A landscape with many valleys, sampled at points; each row gives a point and its height.
A ball rolls from a point to the lowest of its 3 nearest points, and stops where none of them is lower. Distance is the straight distance between rows; heights are no part of it.
j974: [117 161 164 184 151 103 161 116 175 125 156 150 133 130 135  89 112 123
 116 136  88]  height 19.3
j551: [100 122 124 142 133 109 131  83 164 133 114 122 122 151  93 112 128  68
 103  98 116]  height 45.1
j316: [140 106 107 105 117 132 126  83 158 156 146 141 106 115  88 121 168 120
 140 133 152]  height 16.9
j448: [ 94 139 157 166 124 138 122 169 132 127  71 103 137 152 160 143 111 104
 108 107 114]  height 40.1
j442: [ 92  96 116  93  99 134  99  90 143 154 109 127  93 146  80 125 184  66
 107 110 153]  height 62.4
j749: [ 77 129 133 116 131  99 100 101 157 110 100 127 138 173 124 122 110  83
  61  69  91]  height 62.3
j483: [152 160 128  66  97  92 133 152 111 104 176  89 144 101 169 120  98 181
 226 156 130]  height 58.6
j26: [132  98 102 150 146 144 134  89 134 118 131 123 143 149  89 108 106  95
 114 119 108]  height 56.0
j373: [161  88  97  72 100 170 106  81 137 155 122 129  97  99  94 139 159 130
 154 135 178]  height 38.0
j427: [148 180 136  96 119  89 129 164 125  92 171 116 156 126 171 106 121 186
 204 176 119]  height 64.3
j490: [104 143 140 144 127 147 119 149 129 133  84 119 118 138 126 122 148 103
 130 124 140]  height 26.3
j534: [162 122  89 116 123 163 125 184  51 136  92 131  94 108 127 160 130 124
 120 130 189]  height 68.7
j948: [125 146 147 128 133 123 129 109 165 153 147 153 129 127 121 107 165 132
 153 144 135]  height 59.1
j146: [151  78 105 138 145 114 156  74 140 121 185 140 167 110 102  96 109 153
 120 170  88]  height 10.5
j765: [136 111 123 173 161  83 153  70 181 134 159 138 130 145  81  90 105  78
 108 107  80]  height 41.3
j831: [112 151 112 116  98 153 103 206  88 149  62 128  76 120 145 170 154 117
 103 121 183]  height 43.2
j115: [117 159 159 162 142 111 137 108 179 143 138 143 127 143 127  97 140 109
 132 129 106]  height 41.2
j133: [153  75 102 166 164 122 162  65 135 121 177 139 165 123  90 102  88 130
 114 147  82]  height 27.0
j217: [135 118 108 189 144 145 137 205  40  88 101 100 152 147 165 183  84 128
  92 120 132]  height 47.6
j658: [168 110 121  94 132 143 138 106 103 119 161 129 151  96 134 124 128 182
 155 167 131]  height 69.3
j555: [152 137 104  63  94  96 138  89 161 126 187 120 157 105 144  90 121 157
 183 157 107]  height 38.6
j805: [123 137 146 168 143  89 159  94 190 132 172 149 117 132 113  77 125 109
 120 131  93]  height 43.1
j205: [104 119 131 141 145 141 119 143  81  88  78 112 161 160 144 148  82  98
  75  82 112]  height 46.1
j381: [ 62 104 139  98 156 133  74  80 158 115  84 167 122 171 104 159 124 124
  40  25 104]  height 26.0
j189: [154  85  99 105 130  95 146  65 165 137 174 144 150  94  93  93 126 157
 125 164  87]  height 29.1
j861: [164  95  80  61  78 119 113  80 151 136 195 105 167  84 131  96  89 178
 151 148 116]  height 29.2
j63: [136 104 118 111 128 100 145  73 184 153 161 148 119 109  98 106 151 131
 142 146 113]  height 50.1
j307: [ 76 155 149 120 105 132 104 152 150 152  90 110 106 140 143 129 169  84
 113 113 145]  height 33.1
j779: [114 153 157 192 151 138 135 162 135 126  82 110 149 154 154 137 112 122
 125 125 101]  height 43.8
j565: [115 155 151  85 104  95 128  86 175 158 165 143  99 108 126 124 178 148
 169 144 146]  height 66.4
j516: [143  96  89  55  85 101 125  64 185 156 181 119 136  89 123 104 129 168
 149 146 135]  height 38.7
j162: [148 129 144 136 133 151 124 144 113 126 121 141 122 122 118 126 141 142
 151 136 160]  height 72.2
j893: [119 185 167  96 113  97 119 148 162 143 155 139 119 119 166 115 172 177
 178 150 141]  height 78.3
j362: [173 134 101  94 115 157 129 146  72 126 121 141 102  91 132 156 131 172
 154 134 189]  height 71.3
j495: [145 128 130  47  99 137 132 109 128 127 158 128 119  90 137 128 126 177
 179 153 162]  height 65.0
j691: [105 143 130 157 117 133 126 208 117 123  53 101 120 143 163 178 111 125
  96 109 128]  height 42.2
j596: [ 79 155 167 146 124 118 130 141 160 131  74 105 132 164 172 136  95  98
  96  85  67]  height 36.6
j798: [113 170 157 136 109 135 104 200 153 164  95 119  86 108 157 168 191 160
 159 135 178]  height 43.6
j363: [ 60 122 157 105 132 134  99 121 147 120  74 147 120 154 136 159 117 112
  55  47 102]  height 31.6
j416: [173 102 106 110 129 171 125 125  90 132 128 134 124 100 112 140 119 159
 146 141 164]  height 68.5
j906: [164 105  97 136 144 174 130 147  63 113 109 122 130 118 114 152 115 124
 131 143 156]  height 65.3
j637: [ 89  90 117 117 118 123 116  95 139 104  98 119 134 160 107 126 122  69
  68  81 127]  height 57.3
j902: [152 141 106 169 135 143 130 212  70 123  99 121 121 131 145 169 107 138
 121 132 154]  height 50.2
j18: [103 152 147 116  94 140  79 160 138 179  84 114  70 122 123 143 203 101
 134 118 171]  height 14.5
j700: [105 158 161 161 134  93 139 105 203 153 159 141  95 137 111  96 155  76
 119 106  98]  height 53.4
j246: [147  92 127 154 160 145 155  93 112 100 178 139 172 112 121 112 106 156
 130 171  94]  height 28.4
j680: [ 98  65 103 102 142 143 108  87  88  80  93 132 148 162  98 139  94  97
  50  65 124]  height 64.4
j294: [110 144 134 124 113 145 108 131 139 154  99 130  94 130 118 139 180 106
 155 130 157]  height 11.7
j650: [160 145 132 145 139 132 132 194  90 119 113 141 135 114 140 153 134 183
 146 155 169]  height 57.4
j525: [136 120 114  57  94 108 125  62 172 155 177 136 116  92 128 107 155 164
 160 144 142]  height 49.8
j385: [145 102 121 136 144 143 148  88 125 119 164 138 144 123  91 113 127 139
 132 153 120]  height 43.0
j645: [138 108 122 187 171 143 132 133  75  93 127 112 165 149 116 135  84 122
 123 130 113]  height 15.0
j118: [ 98 178 197 137 121  90 124 131 196 170 161 144 101 122 159 105 181 135
 152 141 108]  height 82.0
j786: [123 125 135  63  99  74 114  61 201 195 189 133  76 100 109 127 184 137
 161 132 139]  height 24.2
j348: [186 109 103 124 142 174 135 145  52 120 130 136 131 101 119 150 111 161
 147 150 152]  height 68.4
j752: [123 118 139 165 145  62 134  78 205 143 160 129  96 147 102  93 133  51
 108  77  85]  height 13.9
j538: [156 135 115 100 120  96 146 111 125 103 194 117 174 117 142  94  99 170
 176 185  75]  height 47.9
j939: [132  99  88 139 139 163 123 155  43  94  95 117 137 130 129 152  91  97
  92 124 150]  height 57.7
j730: [107 122 131 140 123 132 128 193  76  98  65 115 136 136 164 169  94 115
  70  95 135]  height 43.7
j111: [118 158 162 124 120  90 133 104 194 158 167 161 108 117 128  92 169 131
 138 145 117]  height 72.8
j537: [117 124 133  99 106 124 106  79 173 179 148 134  85 122  89 129 198 109
 146 133 148]  height 51.5
j803: [ 78 169 169 160 115 113 136 161 179 157  82 111 124 154 167 143 126  91
 119 105  79]  height 40.0
j110: [ 77 109 155 113 149 136 111 129 126  96  73 144 146 171 139 164  97 135
  37  50  96]  height 32.7
j84: [138  75  90 159 148 161 135  88  61  86 128 115 168 156  96 139  81  93
  99 114 107]  height 46.2
j761: [130 169 164 146 135 117 131 150 156 132 134 133 139 123 151 113 148 165
 154 160 123]  height 70.7
j77: [ 98 162 162 162 138 131 115 164 160 147  96 126 122 144 145 135 154 118
 128 125 136]  height 34.6
j711: [169  68  88 140 136 187 133  97  82 114 137 124 149 107  91 135 105 135
 120 147 127]  height 65.7
j735: [147 129 144 189 177 138 142 162  66  99 147 126 166 136 140 135 101 161
 136 146 123]  height 37.7
j104: [153 109  86 170 152 159 132 196  32  99 112 131 136 128 151 175  99 122
 103 130 155]  height 52.8
j825: [144 128 132 156 152 101 158 113 104  85 203 137 183 129 150  85 104 161
 144 190  63]  height 55.0
j897: [ 78 138 160 120 135 118 114 132 139 109  72 122 146 164 165 153  95 122
  66  68  70]  height 33.8
j38: [ 95 181 176 191 145 105 155 149 187 143 114 123 126 149 165 115 107 109
 138 110  69]  height 38.2
j639: [160 155 129  74 112 104 134 185  84 101 159 113 132 100 166 157 104 206
 190 147 162]  height 64.1
j860: [121 104 106 146 137 139 118  95  96  92 111 103 157 164 101 122  86  82
  89 103 117]  height 46.6
j223: [175 156 112 129 126 140 133 209  67 130 130 138 112 102 140 181 118 188
 145 141 180]  height 63.7
j689: [133 135 139 173 151 152 129 153  98 118 104 113 145 151 143 139 121 121
 124 131 130]  height 35.3
j124: [101 156 146 175 150 116 130 113 166 132 114 113 146 168 125 105 111  84
 109  97  84]  height 22.9
j789: [ 92 111 116  99 105 156  98 162  99 131  63 132  92 131 128 145 160  91
  82  99 178]  height 45.0
j907: [151  75  82  91 109 180 114 113  90 127 101 135 103 123  89 138 140  82
 107 119 160]  height 63.9
j635: [108 160 157 152 120 135 113 186 143 159  80 124 102 130 153 149 162 116
 143 123 144]  height 39.3
j972: [146 153 112 143 117 142 117 228  92 143  81 130  95 121 139 174 134 140
 125 131 169]  height 45.6
j163: [144 152 145 139 150 106 150 160 111 109 167 137 161 133 158 105 123 184
 160 178 104]  height 78.9
j942: [178 104  70  97 118 190 113 136  56 148  99 143  97  95 105 157 129 127
 134 125 185]  height 71.1
j108: [117 109 135 140 129  65 130  80 204 183 158 144  75 128  80  96 176  73
 127 120 119]  height 74.8
j504: [144 109 125 131 145 104 169  78 158 130 180 150 140 119  97  83 126 136
 126 149  90]  height 34.5
j649: [125 146 157 202 179 130 149 153 111 111 140 122 167 144 138 121  93 142
 124 147 106]  height 50.3
j988: [150 131 112 107 115 172 110 134 105 143 113 137  94 112 115 142 163 131
 153 124 189]  height 74.2
j155: [134  64  85 109 119 162 128  92  79  91 106 118 141 144  92 142 100  76
  76 107 139]  height 56.5
j884: [ 86 144 150 126 113 116  99 116 168 175 118 119  93 145 113 120 190  73
 121 113 142]  height 46.8
j601: [165  75  89  66  92 165 118  83 129 137 154 126 138  80 112 129 112 168
 138 139 147]  height 20.6
j164: [139 166 138 120 122 129 112 180 121 144 107 132  96 112 137 159 159 171
 159 130 178]  height 48.5
j31: [144 141 143 111 132 124 146 119 135 122 154 140 148 118 148 101 135 176
 158 167 134]  height 73.7
j122: [117 176 175 179 159 100 163 153 151 131 165 148 164 140 162  94 112 156
 129 169  90]  height 41.6
j172: [150 154 131  63  97 108 137 148 109 103 159 116 132 103 167 134 115 185
 194 148 154]  height 59.2
j350: [137  96 107 184 159 141 146  90  92  86 140 113 163 157 102 118  84  93
 104 120 101]  height 35.2
j354: [129 159 124  61  90  99 131 118 153 116 170 108 130 106 163 112 122 166
 202 159 136]  height 50.5
j760: [135 188 154  87 122  82 136 149 146 116 159 112 142 121 171 103 138 184
 186 162 130]  height 70.0
j58: [100 145 135 134 100 140 115 193 118 128  65 125 105 139 147 152 145 102
 120 105 147]  height 41.8
j498: [120 112 108 140 124 164 122 126 105 114 103 119 131 154 104 129 134  86
 108 105 143]  height 36.3
j33: [165  75  73 120 126 195 131 133  43 111 108 125 133 110 104 146  98 100
 101 133 148]  height 61.5
j360: [117 149 169 188 149  82 156 103 206 136 166 142 116 139 127  79 123  88
 124 113  77]  height 37.1

Call two points neighbours if one is among the 3 nearest of the other. Go from one point of each pair to the other, from neighbour to neighbour, staying as low as possible. Name the highest point that can't be avoided.
j645 and j294 -> j689
j316 and j601 -> j373
j752 and j974 -> j360
j146 and j601 -> j63
j124 and j752 -> j38
j601 and j786 -> j525

For each start below, name the point where the ball stops.
j803 -> j381
j223 -> j294
j650 -> j294
